Points, in no order, along strands that fork, close into loops and pass close to each other.
(in the rows, 128 means zero)
Points whose rows are less than 131 apart are linked; no others are. Some points are linked to none.
Kiv: [124 171 204 121 127 157  95 111 112 148 117 212 165 128 145 129 158 146
 124 126  84 109 143 181 119  79 178 103]
Tipez: [157 111 134 133 143 104 114  98  89 117 121 113  86 120 101 124  95 180
 120 178 132 148 143 115 104 131  86 140]
kog: [ 95 138 120 213 120 148 155 171 126  91 118  97 153 203 137 154 125 137
 102 173 160 173 129 131 146 103 105  91]
der: [136  77 131 129 133 111 154 163 113 154 127 142 136 118 128 145 137 110
  87 195  80 149 191 114 103 146  79 151]
ropu: [155 180 177  89 159 143  90 163  80 167 155 119 125  84  93 167 153 183
 107 172 119  96 117 180 137 159 131 130]
nafe: [120 119 113 122 161 161 141 155 132 116 169 171 122 137 109 163 123 102
 148 119 137 101 151  88 148 140 191 135]
dok: [119 140  92 107 167 164  86 146 104 133 128  96 119 105 105 156 105 117
 159 125 174  87 148 104 166 171 122 142]
vanik: [131 143 129 144  85 128 125  98 144  99 141 136 147 126 102 125 111 102
 116  93 163  91  84 117 187 131 169 136]
ribi: [ 67 143 159  77 156 150 112 128 120 162 143 144 155 125 188 116 147 109
 123 124  94  74 136 157 166 147 138 154]
vigi: [144 136 165 191 124  94 126 107  95  77 175 100 113 152 120 124 139 114
 162  56 147 100  72 120 176 121 140 147]
Vemob: [131 177 175 132 155 136  97 130 104 165 109 115 168 134 129 108  93 112
  84 163 151 114 122 114 172 142 135 112]
deze: [153 115 141  85 150 149 162 129 139 151 140  99 103 175 112 121 100 142
 101 117 126 149 175 138 133 127 132 108]
kota: [118 157 178 125 141 115  84 171 175 212 132 141 161 130 119 105 141 130
 111 133 112  95 139 173 102 150  76 112]
zum: [126 152 172 108 107 127 127 115 161 164 143 206 137 123 127 101 148 155
 122 107  98 144 109 160  94  89 162  93]
pog: [ 82 103 132 164  68 136 123 151 129 154  95 107 150 108 157 139 131 136
 125 165 129 142 173 132  99 120 110 103]
Folo: [156 118  63 165 130 113 124 100  94  81 121 128 109 112 131 182 125 127
 121 114  98 147  93 142 150  80 178 140]
suzo: [158 141 107 117 229  95  92 117 144 124 119 146  92 167 119 132  98 108
 129 117 110 113 122 148 145  98  84 154]
femer: [ 62 173 108 118  58 165 167  74 129 104 107 113 151 130 134 107 174 140
 122  96 126 130 104 108 147 164 184 119]
duzo: [132 105 126 131 142 120 120 106  53 119 140 126  72  98 144 158 122 196
 147 159 110 152 134 113 110 108 125 163]
finu: [118  90 125 142 165  84  95  77 131 111  75 114  92 116 184  98 119 117
 164 124 101 153 113 174 153 139  90 168]
bipu: [ 64 152 120 115  66 162 196  96 128 103 127 114 106 152 129 114 171 168
 149 109 141 164 129  70 111 137 165 107]
Pak: [120 161 167 112  72 121 127  81  99 133 150  95 145 118 154 114 137 152
 108  81 129 130  65 173 178 106 177 115]
Gakar: [156 119 129  95 143  94 147 116 119 149 139 128  88 126  80 154 128 203
 110 203 106 177 146 122  83 159  67 162]
tosan: [140 119 142 132  98 158 159 120 130 117  95  77 170  93 100 100 161 115
  67 139 108 135 129 187 160 217 133 114]
dalom: [128 119 103 117  88 167 128 120 110 113 164 139  93 121 149 113  87 182
 152 139 158 149 118  77  88  87 157 122]
Kava: [149  97 175 179 151 101 166 119 133  71 171 104 102 190 132  77 117 162
 155 104 179 116 109 132  92 140 100 105]
dilot: [142 162 163 129 111  80 128 149 172 167 145 203 135 160  84 165 129 159
 101 184 121 136 126 107  95  67 110 114]
Kile: [ 95 103 118 195  82 138 152 170 167  86  93 120 138 170 140 139 126  99
 132 151 171 164 136 110 113  76 120  94]
levim: [137  95  68 116 194 158 139 147 109 114 161 139 111 132 131 134 101  95
 150 128 127 151 146  85 134 163 133 152]
suser: [107 147 118 158 149  85 125  83 118 108  70 129 106 112 111 111 147  98
 158 138 113 173 111  37 132 171  95 164]
Putum: [166  91 118 156 115 147 128 164  92 126 107 121 137  91 122 134 121  98
 114 120 126 157 155 128 123 106 133  99]
Sop: [152 153  81  61 188 120 126 115 135 129  94 131  92 114 112 114 141 119
 137 102 107 174 122 145 132 141  86 132]
teru: [161 105  87 128 159 104  95 152 148 144  63 151 136  74 138 130 132  88
  91 163  77 149 141 166 104 101  55 142]
temir: [169 154  97 100 175 105 163 127 138 145 123 155 117 146  94 115 165 124
  93  97  68 206 107 127 101 128  96 123]
niru: [136 133 110 136 127 162 137 146  87 120  82 147 129 107 133 176 142  94
 127 126 105 158 142  61 158 109 218 119]
lilo: [140  66 149 196 150 120 133 152 115 108 129 152 110 100 144 126 131 152
 173 139 147 121 131 109  92 147 145 128]
seb: [120 154  53  84 142 100 135  74 137 127 109  64 116 154 123 126  99 127
 150 105 123 219 104 148 144 164 127 113]
mamos: [156 165 138 181 168 180 111 167 106 100 109 139 125 174 126  89 125 133
 123 103 114 108 140  85 103 101 120 109]
lebag: [112 164  97 172 106  77 134 106 137 111 138 133 151 124  87 147 140 140
 106 148 141 120  83 121 115 127 109 121]
sepe: [116 156 175 155 134 187 110 143 102 115 139 143 116 176 154 102 125 168
 139 113 126  86 146 122 119  97 151 112]
sogo: [ 96 150 175 142  84 133 133  93 124 118 137 143 166 150 128  83  94 151
  71 205 140  97 127 120 124 128 107 125]
kevad: [134 134 144  96 131 160 126  99 189 126  41 116 112 147  94  99 134 112
 101  93 122  57 180 141 144 125 128 122]
Fud: [ 65 185  95 123 128 140 150 110 128 141  92 101 169 130 150 124 197 108
 114  82  93 148 103 132 156 169 152 119]
Zugav: [ 63 198 150 121  87 124 119 132 143 165 201 165 173 158 128 154 136 182
 147 172 165 171  82 146 123 115 127 106]
mobe: [ 87  98  63 136 172 152 128 139 167 153 115 145 149  97 170 128 130 121
 138 140 120 154 120 155 141 180 150 127]
mal: [117 126 110 114 184 128 163 148 144 130 114 138 100 137  96 173 190 128
 134 113  99 127 161 144 138 149 121 136]
let: [102 199 163  85 142 140 141 131 102 149 118  47 127 143  96 145 197 146
 107 112 105 103 142 164 155 193  95 124]
dugaf: [127 159 124 104 118 105 125 153 135 190 168 117 123 119  98 157 154 184
 116 186 108 170 115 132  94 181  85 145]
getu: [132 154 138  50  72 154 155 168 159 190 167 148 148 145 103 151 139 103
  92 127 100 158 166 128 107 111 144 101]
reto: [ 94 121 118  97  86 147  93 118 194 177  90 173 159 125 152 152 109 114
 128 132 102 104 169 179 121  77 177 116]
lag: [163  90 135 167 109 105 123 113 159  96 108 108  99 125 118  80  79 123
 196 102 201 154 107  70 106 151 116 127]
bubu: [159 105 113 148 137 113 152 152 104 109 171 110 160 100  95 102 145 138
 117 112 157 124 114 154  85 185  85  97]
Feter: [160  93  63 115 163 123 145 143 105 101 163 108 136  97  88 134 125 123
 115 139 135 139 132 171 117 186  87 132]
lolup: [109 166  89 129 133 115 109  90 130 126  59  90 102 159 161 130 125  84
 153  90  91 156 125  69 145  97 139 150]
Dobi: [ 95 169  82 108  92 144 128 117 112 148 112  91 139 159 175 117 104  75
 130  89 120 167 128  54 136  84 137 123]
Kef: [133 123 213 120 157 137 125 149  61 158 183 119 141 121 165 125 149 151
  97 134  86 113 130 187 147 147 134 131]
Nutib: [135 127 103 127 133 142 109 130  84 133 150 171  90 112 145 129 109 205
 146 161 119 135 127  71  66  90 117 154]
levo: [104  89 141  82 138 152 141 106 138 151 114 150 149 127 203 108 112  91
 103 127  84 110 147 155 174 124 191 152]
mudi: [160  76  86 135 126  82 114 121 137 121  61 148 107  92 126 126 119 127
 126 156  98 144 156 127  60  95  73 147]
tus: [ 90 141  84 116  74 154 149 131 164  98 176 136 169 187 125 120  92  87
 106 143 162  80 146 100 120  99 126 119]
livag: [130 161  98 168 134 138 112 104 184  80 121 118 123 165 114 111 114 113
 141  85 132  62  94 111 149 113 161 142]
Peza: [123 158 136  91 140 129 109 159 105 181 173  76 150 129 160 125 155 104
 124  52 101 127 106 199 148 131 124 110]
belil: [111 135 122 123  74 170 158 150 147  78 122 136 124 175 121 161 122  80
 124 125 156 148 126  87 157  47 195 104]
bev: [130 133 110 139 153 158  99 139 143  71 104 103  98 139 165  97 122 115
 177 107  69  55 139  94 122 104 107 195]
Tun: [104 134 135 117  95 136  89 103 166 112 147 149 157 107 140  63 113 147
 180 105 182  25 104  94  88 179 125 150]
Deva: [142 142  83 105  92 153  95 110  94 131 114  91  92 117 130 134  94 170
 134 113 140 129 147 110  99  69 124 123]
zek: [145  67 171 170 128 125 157 152  78 108 155 168 124  90 128 157 161 135
 122 141 105 131 139 135 131 135 173 128]
zipag: [ 96 134 101  49 196 152 151 145 147 160 180 186 132 143 134 137 141 127
 113 142 108 106 136 125 148 163 132 160]
mevar: [112 108 128 144  58 169 113 174 162  90 103 132 115 150 149 142 103  88
 150 125 175 146 127  94 121  18 161 106]
rir: [117 136 121 145 152  61 141  94 143 155  93 131 123 116 116 130 134  96
 117 158  97 198 109  90 130 156  97 146]
kobop: [173 130 170 107 149 133 145 116 129 137  83 123 127 109 100 124 151  89
 117  56 126 130 113 139 199 156 176 125]
Tefi: [117 133 143 100  89 141 136 112 201 143  81 153 145 142  93 133 138 112
  89 125 110  78 175 161 125  99 158 103]
res: [159 142 129 103 186 104 133 128 125 174 147 157 129 152 143  95 126 129
  83 110  70 165 103 142 114 105  89 138]
zof: [127 108  99 104 118 158 156 141  95 120 145  93 102 159 137 130 166 169
 140  50 102 124 170 171  83  97 110 107]
zup: [119  86 191 169  89 141 117 126 152 139  97 132 125 110 150  90  82 133
 141 158 184 141 137 110 136 129 136 109]
sosi: [ 84 168  65 150 124  96 121  87 150 124  92  94 145 144 148 132 149  74
 128  84 102 128  98 109 166 129 129 148]
gozep: [163 111 148  56 174 159 155 121 104 156 109 121 155 120 178  98 110 102
 101 129 108 132 116 164 190 148 218 136]
fegi: [ 96 147 193 191 100 124  78 127 161  98 144 189 157 134 151 129 125 103
 203 127 147  59 102 101 150 120 183 153]
Nuris: [137 105 115 134  97  84 179 141 212  86 175 124 140 163  87 137 124 109
 134 113 211 115  94 134  99 115 123  82]
ganif: [135 114 125 137  95 156 148 133 144  98 122 163 112 122 111 162 117  93
 148 132 143 132 143  60 156 103 213 126]
tuvos: [164  95 105 152 148  90 101  72 125  94  85 133 116  95 136  87 100 102
 130 113 118 158  77 144 157 151 106 161]
kogun: [108  86  79 148 196 101 115 143 148 148 135 111 125 117 159 130 116 113
 177 126 133 181 122 171 137 186  95 133]
pade: [166  77 140 109  81 143 120 137 136 123 161 164 135  85 123  93  94 121
 146 100 188  95 123  98 106 128 150 122]
rudog: [125 161 113  92 167 141  75 135  91 171 146  88 139 107 132 167  92 144
 136 142 168 105 116 144 177 141 159 125]
zev: [149 126 137  84 154 156 137 107 149 123  83 109 110 118  81 103 141 111
 122  81 143  96 146 140 169 172 136 129]
Zegaz: [150 135  99 103 190 107 106 107 107  77 140 126  68 157 125 142 118  92
 155 110 103 100 124 108 153 104  97 189]
turi: [113 126  81 182 138  93 115 119 103  77  56 122 122 104 122 138 155  95
 154 159 105 133 134  74 106 154  76 167]
nen: [132 106 113 160 116  95 108  89 190 118  44 124 115  99 106 118 127 134
 139 129 140  94 130 130 114 135 114 140]
gusir: [140 112  92  74 106 155 138 180 175 192 121 146 138 103  94 143 142 107
 116 113 112 144 181 131  84 127 125 100]
muna: [102 185 105 129 136 148 114 142 150 174 154 164 161 158 136 152 140 206
 132 132 130 157  99 164 123 121 154  91]
vasu: [117  82 135 159 134  94 136 167 120 142 177 132 127 110 126 150 136 112
 176 117 167 130 141 104 103 147 121 117]
zisa: [121 133 116 133 128  72 109 111 134 178 121  95 148  90 143 150  98  98
 117 182 120 186  96 120 156 157 122 144]
bas: [164 131 149 113 162 131 141 128 160 157  85 159 100 110 112 150 169 172
 105 127  74 162 117 183 122 117 180 106]
fibo: [177 116 142 106 152 111  97 131  94 150 149 165 108  78 123 124 125  81
 132  68 112 126  99 103 149  85 147 143]
Biz: [112 109 122 143 193 131 114 132 147 144 110 188 135  85 144  82 134 154
 113 172 117 119 111 142 108 175  93 144]
kam: [124 118 140 109  65  93 159 135 181 153 117 121 114 110  80 132 141 116
 158 104 182 152 138  83  95 120 128  89]
Zeka: [134 197  99 120 172 134  94 173 126 182 150 151 159 123 107 200 154 190
 123 154 121 152  91 167 141 144 155 109]
pidid: [174 114 140 115 130 151 135 133  58 122  96 115 127 104 135 147 123  95
 100 114 113 154 139 110 171 105 182 122]
vof: [111 100 177 121  93  97 145 152 122 164 140 203 144 103 140 140 175  79
 131 111  67 129 159  98  94  93 136 134]
gir: [130 123  60  84 202 147 158 123 128 112 170 175 107 130 138 121 129 112
 109 119  96 136 111 111 135 143 129 166]
Nuf: [111 131 187 171 140 125 176 154 157  63 173 141 126 212 107 113 140 181
 136 152 204 103 100 120  90 122 113 103]
rel: [133 140  59 187  93  74 106 104  94  84 126 111 120 103 115 180 134 131
 137 130 122 121  90 108 117  82 121 146]
voni: [121  82  88 171 125  93 101 100 161  77  59 130 109  72 166 119 151 138
 177 130 121  81 103 139  98 149 100 180]
neze: [ 87 151 113 120 102 145 102 133 168 153 168 172 168 170 146 119  96 139
 127 155 146  91 149 132  98 101 120 124]
zer: [134 174 141 110 142  88 103 111 108 161 133  82 137  98  97 100 143 128
  99 145 113 146  95 145 121 178  42 140]
Babit: [115 108 130 139 116 150 127 172 105 172  93 102 155 137 155 128 138 129
 100 156  95 150 208 127  99 138  65 121]
nolir: [155 151 121 154 178  90 104 108  81  87 140 116 105 135 116 148 152 100
 138  70 103 112  90 136 169 108 126 154]
faman: [101 128 128 167 140  84 174 138 213  95 179 157 140 196 106 133 125 148
 143 138 203 110  89 109  94 136 121 101]
vidi: [138  88  83  75  88 131 166 145 177 150 127 125 112 112  88 132 124 124
 150 107 165 146 176  95  61 138 127  94]
Rupi: [135 151 190 152 128 118 150 113 119  97 140 121 108 196 107  74 126 127
 108 111 134  72 144  75 103 105  85 129]
Tok: [151 144 118 168 184 161 115 139 125  74  95 125  93 162 143  93 155 134
 151  70  70  90 133 118 105 101 121 150]
kugat: [148  83  96 124 199 132 102 157 142 153 103 174 132  66 161 128 105 105
 106 186 104 144 133 165 135 139 104 152]
seg: [100  80  93 153 129  74  94 127 148 170 106  92 140  82 162 138 101  82
 171 140 131 193 122 140 137 165  94 143]
veteg: [ 97 150 164  86  99 152 109  94 178 175 108 184 161 124 141 154 121 153
 120 190  99 120 164 182 132 123 197 123]
mone: [133  99 115 148  61  61 131 137 173 133 137  89 142  91 112 139 127 126
 165 114 198 147 102 132  81 129  97  89]
sezod: [157 141 141 185 113 131 105 132 165  83 107 119 121 140 109  91  94 112
 165 109 180  87 105  75 117 116 126 123]
mos: [144 156 148  66 182 137  81 137  70 149 121  93  91  72 130 168 126 167
 143 166 148 103 129 155 169 146 109 151]
gubak: [102 136 206  84 147 158 119 147 104 170 151 141 159 118 167  88 167 141
  89 148  74  92 151 192 131 175 102 140]
Pivab: [156  74 111 152 123 104 132  98 132 110 115 119 114 110 127  96  85 113
 146 123 150 175 120 109 127 152 121 132]
puz: [160  91 174 196 107 118 138 105 104  52 142  91  99 163 155  85 113 141
 163  87 144  98 113 132 136 118 124 145]
gara: [114  96 161 206 116 114 149 126 110 111 137 112 156 121 149  93 139 128
 101 145 124 131 118 164 131 156 109 115]
Lakap: [145 103 144  76 109 114 104 147  98 166 146 190 135  56 140 114 151  75
 119  91  90 114 127 107 109  92 121 147]
Popip: [126 121  65 155 122  99 123 106  58  59  97 102 118 103 129 153 154 111
 132 132  86 140 122 120 124 133  87 167]
vitu: [112 172 140  96 101 128 148 125 146 183 120 110 115 149 138 119 137 144
 129  92 126 196 118 112 110  87 138  84]
Kino: [152  52 182 167  75  99 115 109 187 147  73 106 126 105 130 112  73 108
 122 157 161 130 156 150 148 125 113 128]
boker: [ 85 136 110  85 168 144 161 156 160 165 151 182 134 156 105 176 183 172
 134 147 100 125 160 127 132 171 138 146]
kimak: [117 175 125 143  88 103 101 150 113 115 191 181 157 145 124 132 125 161
 135 142 173 108  77 107  64  52  93 107]
dimim: [151 144 120  89 108 149 146 144 151 171 118 180 122 110 119 148 157 174
 108 120  80 187 126 152  88  91 176  91]
Mulu: [114 121 138  85 109 136 179 138 154 154 172 137 125 183 122 140 126 110
 103 109 109 130 172 122 129  97 142 114]
fanaz: [133  79 116 169  88  88 137 185 125 101 155 107 130 110 145 160 129 111
 192 112 210 150 121  88  71 107 109  95]
sagef: [129 118 132 164 153 142 144 148 155 141  82 133 116 148 132 170 146 144
 131 113 113 156 151 163 143 105 190  87]
Fal: [141  88 139 136 135 135 155 101  89  90 107 142 112  78 126 114 165 142
 107 135  98 130 119 144 131 156 136 153]
todu: [137 102 108 125  51 156 154  92  86  70 150  55 107 129 109 115  84 158
 134 137 200 132 138 107 144 145 126 129]
koga: [ 92 130  42 116 118 143 155 119 109 121 125  68 143 182 173 131 108  72
 127  93 104 174 157 103 139 126 123 131]
gek: [131  93 171 194  92 143 112 138 124 113 116 160 177  94 153  87 116 120
 112 138 151 118 106 155 134 128 142 100]
Duvo: [175 108 127 123  92 126 152  87  99  82 154  59 122 145  87 116  62 121
 103 138 188 156 127 138 186 164 117 124]
Sot: [112 160 210 155 108 168 108 111 112 103 134 202 175 131 132 114 154 116
 142 125 125  86 133 149 146 123 187 110]
filor: [163 107 118 180 162 126 126 124 111  87  96 117  83 152 134 171 128 137
 142 107  98 149 140 142 142  77 166 124]
nadi: [124 129 125 138 125 151 128 138  70 103 209 102 106 143 151 155 106 143
 163  86 162 124  98 114 169 102 181 121]
kuza: [127 157 142 128 123 127 141 139 123 157 154  62 169 124 119 103 151 102
  82 135 108 152 108 164 139 206  89 118]
sako: [116 135  57 105 143 138 107 127 127 148 109 131 150  79 155 161 144 122
 118 122 104 144  99 173 150 115 165 128]
sef: [161  75 128 173  88 119 142  97  97  89  75 123 121  60 115 108 147 144
 139 122 138 158 115 126 126 167 131 139]
fum: [182 126 152 136 186  87 119 111 148 145 131 165 110 162 116 102  99  84
  89 103  93 133 110 127 131  71 112 129]
gup: [102 146  95 102 140 117 102 116 133 118  47 115  82 105 118 181 147 135
 135 185 120  78 181 112 136 114  72 175]
Sabos: [ 82 142 158 131  86 177 106 133 141  90 195 186 183 150 160  82 110 159
 173 157 206 115  93 150  73 110 126 104]
gesu: [143  83 151  99 146  71 137 127 120 139 117 124  94  96 119 178 127  86
 111 198  75 156 166 125 144 138  85 186]
Zafam: [142 135 139 128  63 169 131  91  90  81 127  90 119 121 101  94  87 156
 125 142 185  77 131  69 151 159 129 159]
gediz: [107 147 148 118 105 150  99 152 128 173 128 147 163  80 113 132 145 130
 140 126 141 126 138 137 124 147 152  94]
dol: [126 175 183 129 100 124 129  76 133 111 121 119 130 176 109  72  98 134
  65 142 136  60 123 103 141 100 108 132]
Lavog: [ 85 139 174 105  83 146 170 106 141 136 138 104 100 142 149  95 131 156
 149 104 172 197 104  95 136 113 161  91]
givok: [110 137 220 125 115 107  85 168 191 227 122 129 149 135 141 141 121 107
 114 185 105 116 161 164 123 143 111 121]
Nura: [115 133 160 184 131 163 100 139 139  77 122 193 176 125 132 120 156  93
 157 122 111  32 132 122 145 150 177 145]
Rez: [119  96 149  97 112 101 128 109 145 160 115 121 114 107 130 180 114 111
 109 173  98 112 161 133 161 118 150 161]
beg: [101 125  36 131 105 145 150 123 142 117 142 108 152 171 141 121  91  93
  97 143 119 119 154  82 115 120 103 151]
vudo: [167  70 153 182 118 146 138 205 111 127 126 135 142 104 127 130 133 126
 139 121 161 167 156 152  86 109 119  64]
zeze: [ 89 178  87 161 131 103 117 114 161 114 137 114 147 158  96 141 145 130
 133 107 149  64 103 128 127 141 113 124]
Galib: [157 108  84  75 177 110 147 151 101 100 169 116 104  96 100 180 145 111
 120 176 108 148 145 174 155 178  72 165]
les: [122 117 164 156 170 129 167 144  83 124 182 128 146 148 136 103 163 143
  94 119  93 126 128 166 127 170  99 127]
zuvir: [144 126 124 109 121 148 126  94  91 110 112  98 118 102  86 114 101 156
  93 166 146  97 148 116 135 154 110 140]
bezu: [144 113 137  68 188 171 163 152  64 149 154  91 145 127 168 126 129 109
 106 130 109 143 144 161 176 171 171 131]
Gapu: [109 152 108 165 137 147 160 163 101 123 146 135 139 192 133 187 126 149
 113 159 128 157 147  95 150 105 144 112]
sug: [169 168 153  56 132 152 156 140  87 169 103 148 127 136 120 136 160 175
  56 163  57 167 148 120 106 110 137 127]
Mimid: [134  89 144 159 167 169 113 138 140 122  99 171 128  99 131  95 120 142
 134 153 137  97 150 117 122 164 152 129]
ladi: [128 149 103 125 122 130 124  98 112 127 161  86 115 154 177 122  86 113
 152  81 158 166  67 106 177  87 193 119]
veba: [133 116  64 149 155 152  97 170 157  63  92 125 128 123 149 136 147  98
 166 108 102  26 150 129  97 108 107 169]
romi: [189 153 162 108 138 119 145 102  84 113 160  65 122 147  92 117  95 133
  80 129 140 153 103 165 170 145 132 104]
vuvo: [149  86 100 121 118  83 129 102 170 113  65 102  95 138 100 138 120 141
 139 137 117 117 178 157  76 108  73 138]
Fek: [105 137 149 118 101 158 110 103 150 113 183 187 174 139 153  38  98 146
 146 130 167  65 104 114  80 150 127 122]
debun: [122 128  61 137 170 167 124 136  90 100 124  84 133 146 162 132 110  86
 149 104 125 159 141 109 163 156 146 135]
Mek: [145 144 105 135  87 122 164 105 168  68 163 129 144 154  78  98 108 105
 106  99 194 114  70 112 138 118 139 103]
poz: [141 109 195 139 117 114 180 123 147 102 167 115 123 189 116  64 121 126
 109 101 165 101 135 131  96 115  84  99]
Fezem: [135 138 115  95 186 133 123 170 100 144 177 172 103 140 119 118 157 149
 161  83 123  89 132  88  78 123  80 148]
fevi: [150 141 103  93 200 102 133 143 129 101 113 128  90 109  74 188 166 103
 141 145 123 121 145 157 166 158  81 143]
zot: [ 98  68 109 160 164  68 122 106 157 107  83 149 103  83 173 114 158 112
 167 148 106 129 119 151 124 167  73 174]
vazif: [149  96 152 152 100 145 162 177  90 122 163 131 154 111 137  91 158 156
 119 108 142 161 129 150  64 131  97  73]
Mezu: [165 190  91  65 175 143 109 134 136 169  94 115 130 127  97 120 130 159
  82 145 107 156 117 162 114 137  75 120]
nuso: [ 83 137 131 149 102 121  91 119 171 111 147 166 158 110 146 110 145 106
 208  82 151  43  89  94 127 172 158 164]
Dav: [101 107 105 131 129 126 129 104 149 121  99 123  95 137 116 177 118 162
 129 176 118  82 174 123 127 118 136 163]
Rotak: [145 125 226 124 127 114 117 126 127 155 129 122 115 119  97 109 127 125
 126 105 149  84 139 129 162 140 132 121]
pegen: [162 109 163 107 122 120 134 127 143 153 117 178 136  91 122 125 134  64
 138  60 129 146 103  96 184 131 195 132]
tuno: [110 118  66 151 157 156  86 155 137 107 105 113 134 106 131 138 129 101
 156 126 148  69 145 127 129 151 105 150]
Rodu: [186 152 188 101 150 145 174 139 108 135 151  69 133 183 125 117  82 126
  72 160 158 186 108 161 171 127 166  87]
Pupib: [126 170  74  90 158 134 119  93 122 146 111  79 115 137 146 123 115 133
 149  66 140 170  90 131 158 129 165 115]
Fom: [116 139 126 126 101  71 130 132 169 204 175  99 128 118 123 154 120 136
 128 184 126 211  92 124 106 173 100 134]
kif: [162 162 170 108 155 137  93 159  98 178 160 160 131 103 120 177 128 193
 114 168 112 140 105 183 132 110 181 108]
kesa: [ 86 112 129 158  74 138 150 130 136  93 170  84 137 164 147 113 121 135
 149 111 185 105 120 132 124 120 120 110]
Teg: [154  77 163 181  83 121 127 121  77  77 148  96 106 140 150 144 100 135
 122 120 138  91 135 154 152  72 135 138]
Momu: [120 167 120 106 100  88 103 112  61 160 134  86 121  80 103 129 143 140
 130 134 128 159 111  89 105 140  60 141]
namiz: [117 152 202  89 108 129 114 136 181 199 133 179 137 134 101 155 127 156
 110 209 104 124 167 148 111 146 145 127]
pim: [166 120 159  79 137 180 168 127 144 146 131 108 140 164 134  92  69 125
  73 151 152 155 149 149 163 124 180  88]
fezal: [144 157  92 103  95 106  81 114  59 133 134  88 101  98 104 147  96 131
 145 118 143 123 133  70 109  86  83 146]
lebir: [106 146 136 100 137 172 119 136  89 139 148 109  96 166 147 142 149 185
 140  85 110  71 174 144 117  97 131 133]
Kekul: [ 77 152  99 107  66 126  90 124 171 177 148 172 172 156 160 167 103 142
 132 155 116 114 145 172 108  56 136 123]
Lave: [ 82  90 140 136  95 124 164 107 132 134 114 104 104 132 147 145 149 176
 137 150 111 131 173 134 107 137 133 138]
bodet: [121 157 163 202 138 118 116 143  63  99 163  95 127 147 135 167 137 128
 140 103 154 126  95 135 180 101 154 109]

How many points has the smallest loop of links through each point below? Write none if it is on no loop.
nen => 16
rir => 36
mal => 16
gesu => 7
nuso => none
dok => none

A tip is a point with one link. Name the tips that can be reached along the links from each point below, in the order of the rows.
givok => kota, vof, vitu, Gapu
Kef => Kino, bezu
Zeka => Zugav, zof
gesu => gup

Name the points in between on the shortest way along the links from the first point to the second, in order.
lebag; dol => zeze, livag, vanik, Mek, Nuris, faman, Nuf, Kava, poz, Rupi
Nura; lilo => Sot, Kiv, zum, dimim, bas, sagef, filor, Folo, rel, lebag, zeze, livag, sezod, lag, Pivab, sef, Fal, zek
sepe; Zeka => mamos, Tok, bev, veba, tuno, dok, rudog, mos, ropu, kif
Dobi; Galib => koga, debun, levim, gir, zipag, boker, mal, fevi
